A landscape with many valleys, sampled at points; each row gives a point and its height.
From any point a ball rolls to the lowest of the 6 points nearest to it. It stops when none of these is lower. Distance is the straight distance between rows; heights are no part of it.
J_884 height 335: [132 149 125 119 157 181  88 115 131 154 110  95 117  79 109 169 142 149
  95 190 103 151 114  66]
J_661 height 297: [130 109 112 130 115 132 111 143 166 122 104 117 127  97 141 135 118 126
 129 125 133 139  77 114]
J_908 height 509: [106 143 186 111 126 132 154 110 123 117 174 132  93 134  87 107 144 134
 101 114 117 126 204 145]
J_214 height 594: [118 128 107 123 148 169 135 126 141 109  98 102 122 123 133 130  80 124
 164 174  81 120  91 136]
J_804 height 520: [136 128 114 141  98 147 142 153 128 100 163 126 154 137 119 126  99 129
 169 143 106 140 159 158]
J_419 height 349: [127 159 152 118 147 144 122 135 124 128 159 100  81 107  79 158 124 118
 112 149  84 147 172 107]
J_318 height 666: [166 117 103 124 124 160 148 140 137 126 146 134 166 158 115 134  73 129
 179 172  66 114 150 154]
J_582 height 383: [151 118 124 134 106 122 121 150 157  88 141 151 144 108  98 165 155 120
 144 104 113 182 133 117]
J_912 height 220: [118 117  99 136 116 135 119 144 157 147  96 100 124 113 169 119 103 110
 110 141 136 114  67 131]
J_406 height 417: [121 158 159 131 120 141 140 140 114 103 174 120 100 129  87 144 121 128
 125 130 107 149 199 135]
J_67 height 577: [103 139 186 118 114 123 136 113 131 132 162 133 103  99  89 134 191 134
  71  98 150 134 161 121]
J_216 height 406: [111 150 123 128 147 177 121 120 136 139  99  81 107  96 121 145 106 137
 107 191  92 136  93  93]
J_73 height 436: [190 101 116 118 129  87  88 135 173  92  85 191 161 121 105 165 157 144
 140  85 107 187  87  81]
J_147 height 554: [ 91 154 149 143 127 184 136  95 103 180  83  87  79 101 145  98 126 140
  86 194 178  73 105 128]
J_854 height 435: [139  99  84 133 115 112 130 137 161 120  80 144 123 134 167 136  98 124
 145 114 144 111  71 155]
J_69 height 382: [ 89 157 158 133 101 125 165 124 106 124 162 103 111 123 135  84 123 129
 135 122 135 113 165 149]
J_531 height 458: [137 120  99 141  92 114 146 149 122 135 144 138 167 142 166 113  98 115
 184 134 156 119 120 184]
J_809 height 333: [100 165 125 123 135 126 177 109  69 146 169  95 104 162 166  70  99 124
 159 145 137  84 160 167]
J_669 height 444: [101 176 159 120 132 168 175  79 106 172 125  98  78 118 126  71 138 127
 107 176 147  78 130 143]
J_487 height 531: [101 118 153 116  91 148 114  96 106 151 114 120 125  83 121  98 198 171
  65 132 199 100 130 102]
J_103 height 438: [180 104 131 137 118 129 129 157 140 111 157 168 182 152  84 162 107 146
 156 133  83 153 152 133]
J_734 height 446: [114 147 109 130 116 140 139 139 132 115 129  98 120 123 145 118  91 111
 163 158 112 127 119 154]
J_517 height 366: [199 111 127 144 148 102 104 123 131  97 103 215 210 153  86 170 131 157
 156 112  78 161 151 114]
J_100 height 595: [135 134 138 104 139 166  86 118 123 167 111 120 109  61  81 197 170 128
  76 157 145 148 151  58]
J_163 height 540: [165 117 113 124 136 137 138 128 143 108 109 174 184 148 117 153  83 157
 180 151  81 118 135 143]
J_586 height 505: [123 138 120 122 128 157 142 149 141 109 126  96 124  98 123 129  94 122
 149 158  85 134 119 131]
J_591 height 598: [178 152 109 133 207 113  51  75 119  87  34 180 187  97 128 140 122 130
 134 134  52 122 157 119]
J_42 height 463: [111 153 152 134 110 142 161 131 111 115 168 104 104 138 113 101 103 134
 128 139 107 121 200 151]
J_322 height 483: [129 121 145 136 119 113  91 147 142 130 152 142 127  97  68 191 178 113
  79 104 130 202 151  66]
J_632 height 498: [142 135  88 128 136 120 136 140  89 144 136 117 142 187 197 123  86 106
 187 158 145  81 100 217]
J_977 height 431: [109 142 106 128 114 139 151 143  94 125 143 100 118 154 158 109  95 101
 166 161 119 106 143 172]
J_235 height 381: [ 83 143 136 141 112 122 143 115 122 168 125  91 110 108 160  88 136 127
 102 126 173 106 113 131]
J_963 height 347: [103 147  94 128 131 130 151 128  80 140 169  94 112 176 188  93  88 105
 177 162 143  87 131 194]
J_930 height 593: [163 123 115 110 183 136  84 121 141  87  99 180 184 130  90 156 124 132
 164 129  69 145 149 112]
J_149 height 480: [ 97 131 189 109 111 112 184 103 111 124 163 125 116 129 100  83 158 149
 117  76 145 118 172 139]
J_10 height 553: [128 141 107 120 119 159 146 139 127 115 132 102 116 125 127 118  75 121
 170 169  84 129 145 136]
J_696 height 394: [ 86 141 159  95 138  70 177 108  67 140 178 107 128 173 167  74 150 127
 155  75 195  87 127 130]
J_319 height 450: [108 163 150 129 117 147 152 106 116 145 130  91  92  96 128 105 125 124
 114 152 127 111 139 136]
J_389 height 449: [106 119  90 132 147 144 136 133 131 145  94  85  89 147 179 128  95  93
 129 157 129  94  61 153]
J_498 height 405: [121 115  99 148 102 101 114 142 138 138 122 102 117 137 200  98 127 103
 135 100 178 107  88 156]
J_393 height 379: [ 90 125 132 130 129 107 109 120 101 186 123  80 116 159 207  89 160 132
  80 110 206  70  83 130]
J_904 height 451: [162 107  94 150 103  74 153 144 110 152 164 158 169 176 188 118 113 123
 175 111 183 108 116 205]
J_987 height 408: [ 87 139 174  72 149 118 190  88  69 160 168 105 115 148 132  57 139 119
 131 104 175  64 113 126]
J_203 height 296: [129 102 100 148  90 123 123 150 173 139  96 106 126 117 167 126 138 120
  94 110 171 128  71 113]
J_212 height 576: [110 140 184 129 128 123 120 124 126 113 178 149  98 131  79 147 153 113
  91  98 128 153 199 120]
J_932 height 389: [116 113  86 134 154 160 136 128 147 146  72 102  88 136 170 129  90 112
 150 167 103  93  56 136]
J_769 height 543: [ 91 114 143 118 111 103 125 107 106 173 108 112 132 158 175  72 167 164
  74 105 239  73 111  85]
J_158 height 601: [105 138 175 115 136 129 123 118 125 110 182 168  76 142  51 160 129 106
  77  90 141 171 228 109]
J_861 height 484: [147 119 125 131 102 122 131 159 149 100 131 137 156 121 123 134 119 125
 167 128 118 159 125 142]
J_475 height 245: [102 119 170 148  97 103 148 136 116 105 180 138 126 147 100 108 156 141
 112  81 159 168 185 152]
J_511 height 600: [100 150 187 111 109 147 151  97 118 159 142 114 100  90 109 103 168 143
  75 138 142 104 143 133]
J_505 height 640: [164 112  98 138 105 111 147 141 148 132 117 168 178 148 130 152  87 164
 182 125 107 113 116 159]
J_513 height 367: [153  97  97 130 121 116 126 136 186 103  73 154 137 132 146 141 110 146
 135 102 127 132  68 117]
J_947 height 254: [102 137 149 143  89 135 121 105 133 158 127 101 116  86 136 116 173 153
  75 129 177 118 126 109]
J_639 height 510: [147 115 132 135 119 151 122 162 132  99 171 120 139 130  87 151 102 128
 143 147  82 148 189 138]
J_448 height 454: [ 95 116 193  76 140 110 201 117  89 136 178 117 131 154 109  63 155 127
 130  77 181  98 141 124]
J_259 height 469: [138 107  95 137 104 114 130 151 161 110 112 149 148 127 141 133 110 121
 163 118 134 133  94 155]
J_936 height 629: [149  90  71 135 171 133 132 118 102 134  53 119  80 180 189 157  92 137
 180 144  97  60  55 190]
J_747 height 253: [145 120 116 108 155 146  76 123 156 121 105 135 145  87 114 169 140 142
 105 144 104 157  98  74]
J_262 height 252: [ 84 126 119 151 105 115 118 129 119 170 113  88 110 129 174 105 145 129
  82 122 188  95  97 118]
J_469 height 102: [155 124 103 118 151 146 135 116 133 104  85 158 159 142 135 137  60 168
 177 175  66 103 113 148]
J_250 height 402: [ 89 141 121 122 130  84 120 132  81 141 156 101 122 172 209  77 132 118
 149  94 187 106 103 148]
J_447 height 482: [173 115 111 120 166 107  83 122 149  94  81 197 177 116 101 158 146 149
 157  98  81 161 120  96]
J_138 height 291: [211 103 131 151 111 106 115 148 140 113 144 206 200 174  74 163 136 151
 146 105  97 174 140 128]
J_690 height 343: [ 91 168 168 106 133 143 187  94 107 152 155 101  84 118 123  62 135 119
 113 130 136  81 160 144]
J_859 height 386: [115 132 125 147  91 105 133 141 148 128 132 110 133 103 160 102 136 111
 126 105 161 143 104 128]
J_646 height 486: [127 162 168 116 137 162 125 112 122 152 138 103  87  71  79 159 144 123
  80 161 116 138 160  93]
J_755 height 393: [111 149 172 119 142 162 150 110 116 114 183 124  58 124  77 113 118 125
  98 134 102 119 205 141]
J_495 height 364: [196 110 127 138 109 107 123 146 142  95 119 200 196 154  96 166 120 166
 165 113 101 164 119 130]
J_341 height 530: [166 102 115 160  83  96 172 164 137 133 160 174 188 158 126 129 116 135
 166 118 133 152 139 179]
J_729 height 489: [144 106 113 149  82 116 160 162 139 128 167 145 176 149 138 120  96 117
 168 140 132 122 139 178]
J_177 height 508: [115 153 184 109 143 163 136 117 134 134 163 132  75  94  77 149 148 123
  76 128 109 132 182 116]
J_577 height 456: [120 146 149 110 173 159 104 121 115 124 175 162  53 124  41 153  87  98
  83 140 100 134 233  92]
J_222 height 434: [104 122 154 129  91 129 124 107 124 158 124 115 130 104 147  89 185 164
  62 112 215 111 123  98]
J_583 height 597: [ 94 120 182 102 116 116 170  94 116 161 145 118 134 106 125  79 171 148
  90 112 191 103 122 122]
J_973 height 375: [ 78 143 167 121 118  96 169 111  93 141 158 103 126 134 145  72 138 127
 127  88 169 106 140 142]
J_317 height 440: [157 102 112 114 153 127  86 137 158  92 113 177 160 107  89 163 160 121
 139  95  97 191 109  83]
J_192 height 604: [148  98  77 131 133 109 137 122 108 137  99 142 137 169 168 154  74 132
 193 131 128  85  81 189]
J_883 height 544: [174 112 112 112 176 167 120 120 126 106 135 159 187 146  92 147  95 139
 154 173  32 117 164 128]
J_778 height 492: [172  93  74 145  95  74 140 137 149 119  76 174 144 154 163 151 111 138
 158  83 164 134  85 156]
J_264 height 545: [166 112 120 119 169 165  96 159 132  91 144 155 169 144  77 158 112 124
 147 143  68 155 174 104]
J_931 height 519: [159 139 126 110 187 132  98 111 139  94  72 173 171 125 128 132  96 149
 165 155  53 112 129 123]
J_439 height 518: [122 119  88 127 122 120 135 143 111 134 131 127 132 162 187 121  97 103
 176 132 150  93 107 192]
J_409 height 418: [ 95 122 131 140  98  88 162 141  99 133 174 121 164 167 171  74 140 124
 164  87 175 129 152 160]
J_115 height 472: [137 130 132 106 174 157 100 144 116 111 143 131 126 115  71 176 117 109
 122 136  63 175 186  89]
J_663 height 175: [133 161 153 129 157 165 124 128 115 112 169 114  74 122  69 144 105 131
 119 160  71 131 201 106]
J_687 height 497: [ 93 148 144 128 153 165 137  88  69 198  87  90  89 159 162  79 150 135
  91 177 212  41  91 127]
J_493 height 385: [125 121 105 132 115 133 129 148 153 113 115 116 131 111 145 129 100 122
 153 136 117 130  98 140]
J_77 height 433: [ 87 163 127 154 152 161 153 103  79 188  89  68  77 143 165  93 129 119
  91 181 179  69  91 134]
J_61 height 610: [103 117 192 116 123 119 157 103 120 114 179 154 120 127  77 109 179 126
  74  70 154 147 169 126]
J_338 height 652: [ 97 116 150 104 132 137 122 100  73 176  95 108 104 160 161  71 166 163
  90 132 247  42  95  90]
J_371 height 462: [166 111 103 135  99 106 105 148 183  91 115 164 147 113 125 158 152 126
 131  92 121 181  95  95]
J_720 height 338: [105 113 127 151  93 109 123 123 141 178 112  94 135 126 173  92 162 144
  70 104 204 110 101 108]
J_952 height 284: [121 128 127 136 105 142  96 134 155 133 123 107 122  84 114 164 174 138
  81 133 144 155 114  82]
J_681 height 476: [105 166 148 119 131 155 165 117 119 119 162 104  68 119 102 101 120 123
 131 165  89 115 181 146]
J_924 height 232: [124 131 145 145 112 126 114 150 147 108 152 128 122 102  91 162 163 109
 111 108 118 186 146 102]
J_161 height 345: [158  99 135 141 127 127  97 173 131  93 175 178 163 163  70 174 129 113
 130 114 103 194 181 117]
J_432 height 414: [120 148 120 103 191 165  94 126 109 129 120 114 115 102  68 171 121 101
 116 149  57 172 172  67]
J_966 height 391: [112 131 112 142 101  99 148 144  97 140 170 105 150 159 177  84 121 103
 167 115 159 114 150 175]
J_845 height 281: [110 136 160 137  94 115 150 142 128 108 174 127 112 134  97 119 140 129
 130 106 126 144 196 147]
J_571 height 546: [114 103  91 123 129 142 130 129 130 127  97 119 111 146 184 138  88  98
 176 148 123  97  75 171]
J_853 height 541: [144 132 113 105 179 171  97 133 129  98 129 133 145 122  89 146 105 116
 153 169  54 155 160 104]
J_771 height 423: [167 104 100 123 121 113  88 142 191 103 112 165 159 109 104 166 176 141
 103 102 112 180  88  71]
J_682 height 303: [170 140 115 127 195 101  59  93 148  91  41 176 172  94 138 148 132 155
 122 121  63 123 134 101]
J_714 height 261: [ 96 177 140 120 125 143 195 100  92 140 160 104  79 142 140  62 109 114
 141 155 125  86 175 158]
J_631 height 133: [192  96 119 137 125 114 103 152 138  92 135 207 179 153  73 173 151 136
 146  97  91 190 143 113]
J_668 height 487: [128 138 116 112 176 169 102 121 149 104 105 116 134 101 122 144 107 128
 144 174  63 144  95  92]
J_724 height 455: [110 160 151 135 110 155 147 121 131 146 125  91  96  90 133 131 132 136
  90 167 134 129 112 111]
J_460 height 419: [170  93  83 135  86  88 131 136 190 121  74 155 127 138 167 139 120 128
 117  68 149 142  65 127]
J_368 height 528: [180 116 116 123 121 126 140 145 145 109 121 181 190 149 109 156  95 168
 180 128  92 138 134 143]
J_233 height 478: [121 181 165 111 148 170 144 110 117 141 150 103  65  92  72 136 138 118
  91 169  95 127 172 104]
J_4 height 525: [149  89  70 137 139 103 129 122 133 130  61 126  99 155 185 156  90 129
 160  99 131  84  65 169]
J_956 height 346: [127 111  99 119 123 157 102 135 175 131  84 115 124  90 148 151 104 140
 111 152 114 132  64 103]
J_670 height 542: [125 127 114 134 111 149 150 149 128 117 142 116 143 125 129 116  83 121
 173 164 101 128 145 152]
J_78 height 607: [160 114  92 121 130 137 160 122 134 137 113 152 168 153 144 151  63 143
 182 170  87  93 120 174]
J_999 height 339: [ 99 136 100 133 120 148 128 133 140 136 104  88 100 114 162 125  94 105
 148 152 125 116  74 144]
J_48 height 488: [143 124 113  99 195 147  82 105 161 108  62 140 142  96 128 141 115 139
 128 160  67 129  78 100]
J_424 height 511: [126 107  98 123 166 139 116 111 152 118  38 141 110 136 165 135  79 134
 168 155  82  94  66 131]
J_95 height 596: [188 152 122 137 194 113  68  83 125  96  63 182 198 119 124 151 118 149
 145 141  55 118 170 116]
J_801 height 344: [ 90 157 137 133 108 135 155 123 111 147 135  86 105 107 156  99 118 114
 132 137 131 120 129 152]
J_84 height 448: [103 133 165 141 104 104 121 147 130 112 172 146 107 123  81 150 167 120
 100  88 135 186 168 123]
J_703 height 583: [159 112 100 122 104 126 142 144 149 109  94 151 163 140 134 143  77 135
 181 135 105 117 103 153]
J_166 height 494: [174 121 107 130 137  98  98 126 164  82  85 197 170 127 116 149 130 160
 153  97 102 163 104 101]
J_995 height 313: [100 135 123 150 136 151 126 111  90 189  97  71  84 141 185 102 134 115
  88 160 187  68  86 131]
J_982 height 651: [151 111  68 128 134 137 146 117  97 142 112 138 134 183 167 141  60 122
 189 174 120  74  94 206]
J_876 height 424: [141 120 133 133 128 139 119 163 138  80 155 137 143 127  78 157 126 119
 147 113  97 180 169 117]
J_698 height 464: [193 106 122 132 184 140 103 121 132 115 140 191 212 158  70 164 101 143
 141 135  40 127 181 122]
J_303 height 373: [142 115 122 132 136 129  96 143 164 118 131 144 144  92  99 177 169 117
 106 116 120 190 116  76]
J_197 height 496: [ 97 119 178  75 135  98 188 102  85 170 156 106 138 144 133  55 168 142
 113  96 216  68 100  95]
J_291 height 265: [111 107 108 145 129  90 111 130 124 165 134  88 116 177 218  96 158 107
  97  88 203  84  74 133]
J_573 height 499: [158 103  82 147  95  78 140 148 123 130 128 168 144 159 179 128 113 126
 168 104 171 111 100 190]
J_446 height 161: [ 90 150 116 140 130 119 139 121  95 152 146  82 105 147 189  89 114  99
 143 128 152 100 110 163]
J_181 height 412: [108 139 151 145 103 107 141 138 138 114 162 126 125 120 130 105 159 134
 117  89 147 156 151 133]
J_94 height 315: [ 92 145 117 133  97 119 144 135 117 131 150  91 129 123 151 101 109 102
 155 132 144 118 132 167]
J_527 height 490: [162 110 118 148  82 104 134 168 154  98 123 170 154 129 110 135 129 130
 153  98 138 170 115 135]
J_62 height 359: [170 111  95  97 168 106  78 122 178 103  94 170 168 100  94 166 168 129
 116 109 102 165  98  70]
J_597 height 502: [131 121 149 141  90 122  83 129 141 152 133 141 115  90  85 184 212 145
  55 114 170 168 147  61]
J_22 height 298: [ 84 161 141 117 131 105 168 111  80 149 149  96 104 142 168  70 115 125
 135 132 150  95 151 158]
J_820 height 526: [183 132 106 140 174  77  51  92 150  74  41 205 176 115 136 150 156 159
 121  92  80 152 124  80]
J_297 height 613: [106 126 185 125 120 112 113 108 133 110 181 172 101 143  61 141 169 116
  77  76 142 180 187 119]
J_362 height 534: [ 83 123 170 107 120  96 161 107 101 166 146 109 134 136 150  76 170 150
  89  90 201  74 111 101]
J_379 height 481: [ 98 165 146 138 114 153 138 109 115 163 118  82  85  98 141  96 116 125
  89 168 143 107 117 128]
J_765 height 660: [ 79 126 141 118 108 146 125  96  92 177  89 107 114 128 153  75 155 156
  79 151 223  57 121 112]
J_915 height 473: [ 89 148 162 115 111 127 162 105 110 173 141 108 113 102 135  77 146 125
  94 125 165 103 129 129]
J_54 height 357: [133  99  93 142 121  76 118 137 125 136 132 126 127 174 213  94 142 106
 149  78 202 104  79 177]
J_342 height 337: [190 103 126 130 166 116 108 135 131 103 126 205 210 158  69 178 128 136
 152 112  79 166 159 121]
J_305 height 308: [134 138 121 117 138 163  91 132 145 139 119 102 123  76 102 168 146 143
  92 165 113 156 114  72]
J_29 height 599: [102 130 195 107 115 119 161  98 115 139 157 132 120 112  99  84 180 142
  74  95 168 119 150 126]
J_102 height 352: [ 76 153 147 110 141  84 164 105  75 152 158 102 120 155 171  73 131 120
 140 100 172  87 131 141]
J_984 height 397: [123 124 152 157  98 115 136 156 131  92 163 134 142 135 104 132 149 134
 134  99 121 180 185 142]
J_749 height 278: [117 151 155 124 154 163 139 115 119 108 184 142  46 128  70 114 109 124
 102 148  97 115 215 134]
J_865 height 504: [177  89  79 132 132  92 118 147 154 146  87 102  97 183 222 134 156 106
 121  59 175  76  58 177]
J_518 height 295: [166 102 133 140 115 114 109 155 143  88 137 179 155 139  83 169 147 121
 153 106 103 196 141 110]
J_144 height 396: [126 124 138 117 153 129  92 138 136 123 142 131 128  90  68 184 156 110
 107 116  99 179 150  77]
J_969 height 341: [113 106 103 150 100  98 117 147 142 162 114  99 129 148 192  95 161 111
  80  92 199 110  80 128]
J_992 height 485: [142 126 136 141 100 142 132 160 134 105 169 128 153 132 102 145 119 130
 147 134  98 156 183 136]
J_671 height 363: [115 143 119 130 127 173 112 127 141 150 104  89 119  87 132 143 123 146
  94 179 126 127 100  88]
J_808 height 521: [136 127 116 103 171 148  94 148 132  98 126 137 155 119  78 167 117 110
 149 133  64 164 166  96]
J_88 height 360: [132 136 109  93 193 147  76 115 153 114 102 147 163  90  98 156 149 118
 119 145  64 159 119  73]
J_510 height 501: [120 112  92 138 136 120 117 144  96 142 115  94  90 161 204 107 111  95
 153 124 158  77  62 191]
J_830 height 506: [203 114 125 126 161 130 122 126 138 112 133 183 213 161  91 159 108 167
 159 134  50 127 153 130]
J_388 height 390: [116 159 149 128 104 144 114 129 143 144 132  87 107  81 112 139 142 134
  95 145 121 144 125 108]
J_871 height 392: [120 148 140 123 133 151 125 131 134 126 138  97 108  88  99 153 129 132
 110 157  96 159 137 102]
J_18 height 491: [109 146  92 139 137 149 148 125 105 131 113  94  91 147 168 112  78  97
 167 171 130 109  94 170]
J_255 height 407: [132 127 156 153 104  98 103 149 148 111 154 145 128 104  93 157 181 117
  96  99 145 202 142  93]
J_524 height 425: [ 91 132 166  91 143  68 170 107  74 161 162 107 131 158 149  67 153 137
 130  78 212  89  99 111]
J_65 height 152: [ 98 130 137 143  97 121 127 119 123 174 121  90 126 105 159  90 167 151
  76 120 197 104 111 113]
J_622 height 416: [111 122 105 150 128 121 121 134 120 166 110  80  95 144 192 105 126  91
 104 125 163  90  65 156]
J_773 height 420: [118 141 160 141 115 126 117 123 137 129 155 119 109  84 105 139 174 134
  85 111 144 164 134 108]
J_740 height 524: [129 115 106 120 135 136 130 129 144 105  76 132 125 130 145 141  73 125
 169 153  98 112  86 148]
J_483 height 404: [ 88 177 142 134 134 150 170 101  97 159 129  81  68 117 153  82 115 111
 117 173 141  82 121 155]
J_472 height 460: [157  96  78 139 118  93 128 144 170 140  71 131 113 150 181 141 110 107
 119  82 164 109  61 149]
J_619 height 512: [ 79 138 160 100 143 102 146 107  81 183 137  88 123 153 170  74 152 135
 105 105 217  60  82 111]
J_111 height 336: [128 139 125 103 173 140  90 129 132 138 121 118 127  82  78 183 153 111
 104 141  87 180 143  62]
J_399 height 479: [133  97  89 130 142 132 125 119 149 133  66 129 112 140 169 140  85 124
 157 127 109  94  61 141]
J_949 height 388: [129 151 121 106 178 167 101 127 128 137 124  99 115  90  95 163 129 115
 106 168  67 161 133  78]
J_576 height 697: [104 119 193 127 101 109 142 107 135 140 155 137 124 107 109 109 199 152
  57  91 169 142 151 112]
J_436 height 441: [117 150 154 124 102 160 115 106 118 160 119 108 103  65 118 130 170 154
  65 159 165 122 137 105]
J_785 height 380: [110 157 169 111 142 173 182  99 115 133 163 120  62 130  90  79 132 125
 116 151 110  89 184 149]
J_316 height 432: [121 108 119 150  87 101 151 156 130 125 159 136 162 146 155 100 127 118
 162 114 159 137 144 166]
J_635 height 427: [126 164 123 134 137 168 147 126 112 116 153  96  92 128  97 125  96 127
 139 171  82 124 174 130]
J_920 height 415: [113 152 138 137 102 144 148 144 125 110 160 107 109 123 113 114 120 129
 146 137 107 144 168 147]
J_516 height 507: [146 115 117 110 149 141 109 122 149  94  77 155 148 119 139 137  93 149
 163 145  80 110 100 122]
J_715 height 493: [129 133 114 101 211 163  82 109 125 102 105 139 152 105  85 155 123 102
 135 167  40 158 156  93]
J_636 height 555: [142 131 124 137 144 177 129 149 124 104 166 116 121 143  90 137  83 138
 151 174  68 128 190 122]
J_906 height 564: [150  99 110 118 157 122 104 111 172 110  37 144 122 125 162 148  93 154
 136 132  88  99  66 112]
J_756 height 378: [120 154 155 106 160 158 114 125 114 137 157 119  75 105  65 170 127  96
  93 135  91 158 188  92]
J_85 height 306: [ 82 160 126 130 147 128 162 102  84 165 127  81  86 145 173  86 108 105
 125 161 156  88 118 164]
J_331 height 461: [133  92  86 132 128 122 114 137 131 151 102  98  93 147 190 132 114  95
 126 112 157  93  62 163]
J_700 height 320: [ 94 133 127 139 120  94 126 120 111 156 132  89 118 140 187  84 140 110
 116 108 173  97  85 134]
J_456 height 445: [154  95  77 135 127  98 122 147 114 134 117 135 117 172 197 136 102 110
 175 103 174  97  85 202]
J_2 height 722: [149 109  73 133 151 136 143 114 100 127  80 134 109 177 173 147  61 119
 189 165 105  75  74 192]
J_257 height 443: [ 75 156 153 124 134 122 153  90  92 182 121  94 102 135 162  76 144 128
 101 141 178  74 102 137]
J_382 height 474: [136 129 124 121 129 148 112 155 141  91 144 120 138 111 101 158 126 119
 146 136  87 171 141 111]
J_897 height 329: [153 129 127 123 169 113  85 105 147  89  48 168 171 122 143 139  94 169
 157 135  66 112 116 110]
J_245 height 453: [131 113 142 150 112 109 104 154 130  95 177 167 128 141  74 166 157 101
 110  91 119 203 178 111]
J_968 height 516: [180 116 125 119 154 131 109 129 145  89 102 189 191 133 102 158 122 149
 169 122  82 144 129 117]
J_334 height 552: [139 115 131 138 119 104  93 159 144 102 150 175 141 122  71 172 167 100
 106  95 120 219 152  73]
J_725 height 403: [123 117 104 138 113  76 131 143  98 136 168 123 156 188 207  82 138 121
 180 103 198 104 111 179]
J_508 height 421: [ 91 123 166 120 109  93 189 117  97 132 172 113 135 160 134  70 146 146
 145  74 166 113 170 145]
J_466 height 447: [113 165 144 130 127 176 127 106 118 162 105  89  90  79 115 135 137 149
  83 191 139 116 114 103]
J_279 height 272: [117 125 108 144 140 174 127 123 148 158  77  76 103 121 162 124  98 122
 118 176 120 110  60 112]
J_488 height 426: [158 114 102 141  99 105 133 144 185 102 108 157 144 121 141 129 136 128
 144  91 149 165  85 123]
J_793 height 562: [122 136 159 118 118 145  91 112 125 158 133 135 112  75  79 182 182 135
  72 130 153 160 158  65]
J_182 height 517: [139 129 123 126 179 161 102 138 106 106 163 134 102 142  52 169  93 112
 116 145  70 156 218  85]
J_791 height 387: [100 130 145 145  94 112 149 146 127 117 162 118 143 138 128 101 136 125
 144 104 140 143 161 152]
J_787 height 56: [105 123 109 149 105 150 125 125 133 161  99  79 108 109 177 112 126 125
  95 155 166 101  89 118]
J_17 height 422: [163 108 133 142 116 133 123 163 135  92 175 156 167 153  83 162 118 130
 149 123  95 180 169 132]
J_961 height 606: [171 122 117 110 163 152 121 135 145  98 117 169 190 138 102 141 101 156
 172 161  55 124 148 127]
J_905 height 229: [125 130 141 161  83 112 109 124 152 137 143 124 127  92 113 137 190 134
  60 106 165 170 122  95]
J_634 height 514: [122 147 158 133 150 130 113 144 124 103 171 149 106 139  64 164 111 112
 110 123 107 174 216 106]
J_186 height 452: [195 105 122 146  91 105 154 161 148 113 137 190 196 155 100 150 112 150
 169 111 119 152 127 158]
J_640 height 602: [117 138  90 121 131 163 161 136 122 123 116 113 117 140 151 124  59 112
 182 184 103 105 110 152]
J_141 height 457: [107 131 166 128  94 146 104 104 138 150 131 124 114  74 106 151 192 162
  67 136 169 134 137  95]
J_108 height 304: [145 114 146 152  98 110 124 164 142  92 164 157 141 147  97 146 156 114
 124 100 128 199 159 133]
J_761 height 532: [158 116  90 130 102 106 156 138 118 150 147 152 162 162 157 137  82 123
 181 141 147  97 119 195]
J_458 height 439: [102 143 180 130 114 117 151 121 120 119 160 122 110 111 105 106 159 136
 100 101 139 141 162 137]
J_735 height 466: [113 158 169 122 111 124 126 120 131 126 149 100 107  97 105 132 150 127
 102 132 123 143 151 115]
J_204 height 459: [136 116 118 148  79 109 133 158 160 112 138 130 141 110 135 113 151 120
 139  93 147 179 108 134]
J_160 height 503: [133 108  86 140 152 147 126 133 110 154  87  84  82 159 197 128 114  91
 146 139 146  76  52 174]
J_763 height 384: [132 119 118 142  95 122 114 152 172 111 144 116 137 101 124 136 154 125
 110 115 137 166  98 105]
J_676 height 495: [168 108  97 142 111  93 137 144 157 100  83 177 167 144 131 146  99 170
 168 108 116 139 103 136]
J_400 height 395: [118 145 156 118 136 131 111 136 131 135 147 124  97  99  73 179 160 110
  93 121 110 170 168  96]
J_105 height 398: [ 97 119 134 143 105  87 132 126 124 161 140 101 131 136 185  71 171 124
 106  85 197 122  96 116]
J_178 height 563: [146 128 118 100 163 140 105 133 148  94 107 153 157 109 111 163 113 129
 158 138  68 156 120 107]
J_810 height 442: [ 90 134 153 141 102  85 163 124 117 126 150 115 132 125 144  82 156 134
 122  80 171 141 142 138]
J_89 height 500: [158 107 110 152  71  99 147 159 146 112 138 177 164 150 134 123 119 129
 173 110 152 153 117 163]

Where does a ball stop that starts at each point below?
J_197 => J_446
J_4 => J_787
J_318 => J_475
J_341 => J_475
J_89 => J_475
J_729 => J_475
J_703 => J_787
J_761 => J_291
J_586 => J_787
J_676 => J_787

Call two points neighbours if one is among the 6 nearest of the other. Go from one point of each pair to the other, from neighbour to neighbour, staying as low as possible. Name the highest point that can't be avoided.
J_905, J_924 => J_303
J_787, J_475 => J_791
J_682, J_905 => J_447
J_65, J_291 => J_700
J_663, J_469 => J_516
J_747, J_663 => J_785
J_446, J_714 => J_22
J_65, J_787 => J_262
J_905, J_747 => J_305
